A landscape with many valleys, sampled at points; each row gives a point and its height.
From any point a ball takes the steepest step (drop divided by distance) to one of its 2 nearest points. It stops when none of these is lower. Distance is the straight distance between rows; heights are no part of it.
j_946: [102 122 163  93 124 119 178 142  92  85 160 129 164  94 184 132 116 130
 132  99]  h=22.7
j_197: [ 54 104 123  71 134 111 103 119 154 130  98 104 126 171 120 112 144 168
 152 117]  h=29.5
j_523: [103 130 119 149 128 140 114 121 120 127 204  96 122  91 123 127 143 138
 202 143]  h=47.4
j_853: [157 135 104 134 151  99 128 191  59 103  96 118 106 104 152 116 125 135
 140 144]  h=49.1
j_73: [211 136 103 140 114  93  81 159 108 124  78  89 120 107  81 124 118 124
 113 131]  h=7.8
j_889: [ 65 183 142 126 146 183 110 136 149 160 162 140 135 219 132 172 143 114
 111 178]  h=10.7
j_321: [113  76  70 162 165 104 161 187  80 137 119  81 138  71 115 153 108 127
 106 112]  h=58.9
j_371: [120 148 114 119 162 164 147 128 110 137 126 187 122 106 100 154 109  88
 149  97]  h=15.6
j_875: [141 143 147 135 135 153 155 142 117  87 165 148 145 112 171 148 132  69
 163 133]  h=22.5
j_432: [138 106 141 130 125 154  98 115 147 125  90 205 133 165 129 132 135  67
 180 181]  h=22.2
j_598: [ 76  89 103  73 180 101 140 135 135 140  85 106 122 155 102 136 124 168
 127 101]  h=33.3
j_66: [165 161 131 155  53 126 112 151 159 105  75 106 112 140 165  72 129 139
 128 136]  h=49.0
j_482: [132 171 127  88 120  90 107  97  84 136 109 183  96 153 150 100 133 192
 152 129]  h=55.2
j_570: [117 111 120 117 129  87 143 154  54 157 104 100 134  85 117 121 107 183
  97 108]  h=60.7
j_127: [ 79 132 145  89 126 137  88 105 176 127 122  94 135 182  95 124 161 137
 116 112]  h=23.8
j_436: [168 138  75 163 112  97  94 123 137 148  96 116 122 104  84 137 148 109
 115 146]  h=30.5
j_299: [109  96 152 173 150 171 187 150 176  86 166 117 137 143 172 132 154  83
 113 144]  h=26.2
j_939: [154 137 148  85 126 133 152 164  47 137 104 126 141  77 147 120  62 131
 116  87]  h=40.3
j_69: [108 194 143 130 120 156  95 129 140 177 194 112 142 198 148 177 123  74
 137 185]  h=9.0
j_443: [162  99  85 131 117  95 137 137 129 167  70  79 128 108 119 119 117 144
  70 120]  h=44.4
j_264: [162 181 127 136  64 156 145 146 116 129  53 139 140 128 160  89 120 119
 112 119]  h=47.6
j_163: [114 119  74 152 144  92 143 154 109 142 158  78 137  75 114 163 119 115
 108 113]  h=52.9
j_297: [157 115 199 114 138 124 129  51 165 131 208 156 147 148 111 141 145 117
 125 140]  h=48.8
j_25: [165 101 111 105 140 153 138 129 113 157  72 146 134 113 112 128  82 109
 104  99]  h=32.1
j_231: [182 182 130 137  88 113 132 105  92 100 110 177 158 103 137 131 157 117
 116 131]  h=51.4
j_313: [119  86  85 169 140 180 103 138 107 156  95 143 104  78  62 111  85 148
 116  85]  h=20.9
j_109: [143 100 185 125 133 146 113  78 159 128 174 147 168 192 130 144 168 112
 119 180]  h=48.3
j_715: [100  62 119 134 120 122 143 121 148 132  77 158 118 105 117  93 118 163
 123 128]  h=17.0
j_637: [ 90 112  90  92 156 129 109 139  82 145  88 170 129 107  97 138 118 133
 182 120]  h=25.0
j_964: [136 129 147 123 114 150 130 180  85 113 141 107 121  64 125 107  52 115
 120  71]  h=47.3
j_617: [146 164 115 161  66 106 122 117 140 100 117 107 110 135 183  80 167 172
 112 139]  h=50.3
j_357: [176 174 176 113 120 101 144  93 113 114 151 179 114 131 160 119 110 142
 107 118]  h=50.1
j_453: [204 134 152  80 178 112 137 142 131 131 109 138 115 149 123 149  79  84
 103 103]  h=36.2
j_165: [174 116 101 143 123 173 102 156 113 155  80 113 105  96  90 105  61 121
 118  90]  h=26.7
j_445: [ 84 145  86 103 105 122 102 160 139 158  97  72 110 146 150 105 113 123
 152 121]  h=40.4
j_867: [ 90 158 123 151 169 144 170 114 169 114 150 131  86 155 123 140 158 161
 132 109]  h=29.6
j_864: [112 160 108  78 144  82 108 111  73 174 102 154 102 134 114 127 118 194
 151 119]  h=56.1
j_687: [161 149 191 106 108 106 129  69 129 120 202 144 135 124 154 121 123 145
 126 123]  h=49.4
j_267: [168  78  97 127 162 127 177 172  74 139 101  90 155  72 130 157  87 111
  77  95]  h=64.8
j_55: [125  85 138 152 128  93 149 133 178 117 171  72 109  99 147 118 120 138
  89 119]  h=31.9
j_549: [116 103 157 100 150 107 142 136 104  78 168 110 155  83 119 138 127 126
 117  96]  h=6.7
j_473: [134  83 136 139 127 129 111 110 131 136 205 108 125 104 146  99 133 130
 225 177]  h=45.6
j_659: [ 46 133 182 121 104 183 142  97 167 141 175 108 173 175 117 137 149 152
 105 124]  h=16.5
j_422: [195 179 119 130  81 123 134 129 107 126  60 157 169 137 146 134 143  94
 109 139]  h=49.3
j_58: [102 167 142 136  84 167  70  98 166 158 108 147 136 198 112 126 165 116
 115 170]  h=13.5
j_799: [ 92  73 143 101 149 124 139 110 141  93 149 117 179  98  79 158 137 124
 105  84]  h=21.7
j_558: [107 156 134 134 157 147 120  93 170 122 142 166  67 170 118 113 163 170
 156 123]  h=29.0
j_126: [121  67 152 141 139 133 151 145 191  94 167  69 140 128 145 131 136  92
  89 126]  h=28.7
j_630: [126 131 143 122 149 119 114  64 167 147 140 182  99 149  82 135 146 156
 126 126]  h=28.2
j_376: [134  98 124 147 139 104 116 110 164  81 160  75 119 141 137 113 194 163
 134 145]  h=39.7
j_824: [156 116 131 136 110  98 101 121  95  98 125 168 126 104 159 109 136 127
 189 168]  h=34.0
j_561: [ 81 160 129 106 148 138 156 140  97 145 152 128 107  92 120 131  95 160
 139  74]  h=52.6
j_596: [172  84 144 120 132  98 104 151 137  87 121 120 137 106 113 132 105  87
 132 128]  h=35.0
j_444: [148 158 149 143 126 167 129 141 156 120  90 172 134 186 136 132 141  72
  97 152]  h=17.7
j_572: [ 91  76  82 138 143 159 109 140 101 151  84 173 117  86  80 117  89 140
 162 105]  h=13.3
j_580: [173 115 116 131 126 127  82 137 125  97 101 151 134 106  97 134 126  73
 161 135]  h=26.8
j_762: [159 131 122 128  59 155 117 137 141 166  42 132 132 123 131  86  78 122
 114 116]  h=46.3
j_389: [ 72 127 161  99 120 129 145 102 169 140 136 115 141 155 113 124 131 163
  86  92]  h=19.6
j_347: [138  71 145 139 130 116 119  85 173 125 105 173 110 118  93 105 138 151
 106 135]  h=24.9
j_86: [153 116 124 126 167 128 181 145  75 127 120 119 153  75  97 160 114 141
  71  85]  h=67.6
j_177: [165 136 135 151 127  83 122 124 164  97 178  65 103 126 153 115 153 138
 108 140]  h=35.7
j_662: [154 114 119 166  88 108 102 121 123 116 153 119 126  97 168 103 149 127
 195 187]  h=41.0
j_18: [143 159 145 153 119 113 156  97 140 136 181 147 126 187 193 141 155 129
 112 164]  h=32.2
j_665: [156 174 114 112  96  86  88 114 111 110 111 129 113 159 153 101 158 171
 130 137]  h=52.8
j_503: [ 61 137  92  83 130 125 107 137 110 143  94 130 137 138 125 130 133 130
 175 118]  h=33.0
j_585: [108  62 138 126 183 110 127 112 179 113 160 122 101 129  91 141 132 138
 131 121]  h=28.3
j_381: [ 98 132  79 170 138 141 106 122 135 142 191 106 121  82  87 164 145 100
 180 133]  h=48.5
j_237: [ 90 160  94 115 128 103 142 114 111 189 119 136 105 118 121 130 109 175
 135 112]  h=54.1
j_160: [155 181 146 140  94 126 170  87 109 139 129 201 145 107 153 130 130 132
  95 123]  h=50.9
j_972: [ 64  73  99 118 151 115 177 140 148 129  68 134 126 135 125 119 122 182
 133 123]  h=25.2
j_910: [ 98 156 119 176 164 149 192 108 163  99 193 122 110 176 150 150 176 159
 145 136]  h=30.0
j_38: [140 128 131 112 103 137  88 122 111 106 110 180 151 139 151 124 135  83
 222 170]  h=26.3
j_11: [122 129 102 126 119  69 141 131 110 140 115  91 133 101 134 123 142 176
  88 125]  h=52.5
j_323: [ 94  70 156 121 160 132 151  93 175  91 151 134 158 138  97 151 160 132
 117 118]  h=25.8
j_134: [125 129 145  82 121 129 173 165  75 118 104 146 148 100 190 114  73 109
 138 104]  h=31.8
j_734: [116 124  96 122  98 130 125 143 148 197  67 107  95 140 148  91  82 137
 120 123]  h=44.5
j_492: [118 111 110 134 141 163 139 117 119 131  84 225 132 117 112 137 124  87
 174 137]  h=18.8
j_479: [114 143 160 121 147 146 126 165  76 126 161 112  88  77  99 106  70 157
 109  62]  h=50.7
j_928: [146 149 135 118 149 153 113 142 115 102 154 147 119  95 104 147 104  76
 155 103]  h=18.7
j_562: [208 139 120 148 125 119 108 214  66 109  71  82 109 103 112 115  97 136
 136 124]  h=35.2
j_810: [138 113 148 161 137 162 159 147 163  99 157 144 109 109 162 126 112  68
 143 132]  h=24.6
j_374: [143 173 158 138 126 127 126  98 134 160 189 156 134 236 184 160 144 128
  93 199]  h=32.9
j_768: [131 168 113 144 140 118 139 177  40 137 109  94 106  95 118 118 126 170
 107 109]  h=57.0
j_45: [ 79 167 177 107  99 174 105 106 144 134 183  93 178 207 134 143 161 143
  92 148]  h=14.3
j_175: [161  74 118 152 150  99 117 130 168  76 146  85 130 147 146 129 187 108
 144 177]  h=43.9
j_144: [ 92 154  72 158 157 107 144 144 126 146 190  86 123  94 103 184 140 109
 149 116]  h=49.7
j_931: [141  82 156 145 124 134 103 113 185 113 135 116 145 180 138 128 167  94
 123 184]  h=47.2
j_324: [162 142  66 134 127  97 130 126 141 176  87  74 137 130 101 157 143 109
  67 125]  h=37.8
j_296: [ 84 178 173 129  97 207  87 128 166 150 158 127 140 198 124 131 129 115
 103 168]  h=11.9
j_446: [112 125 140 127 136 120 142 109 149 129 169 134 122 153 165 133 144 127
 158 152]  h=31.0
j_509: [132 162 148 160  79 174 104 113 160 115 101 157 148 163 122 122 167  84
 122 158]  h=15.5

Where does a ball stop that starts at each point below?
j_910 | j_715
j_479 | j_549
j_163 | j_371
j_687 | j_371
j_197 | j_69
j_444 | j_69
j_264 | j_572
j_86 | j_73
j_177 | j_371

Call two points neighbours if one is among the 2 nearest of the other. Go from one point of each pair to the other, from neighbour to neighbour, staying as low as possible. Name the highest point that can't be avoided.
j_549 and j_715 | j_585
j_371 and j_73 | j_86
j_69 and j_371 | j_432

Write out the way that a ball takes from each point below.
j_160 | j_357 > j_687 > j_297 > j_109 > j_931 > j_175 > j_376 > j_177 > j_55 > j_126 > j_299 > j_810 > j_875 > j_928 > j_371
j_231 | j_422 > j_264 > j_762 > j_734 > j_445 > j_503 > j_637 > j_572
j_237 | j_561 > j_479 > j_964 > j_939 > j_134 > j_946 > j_549
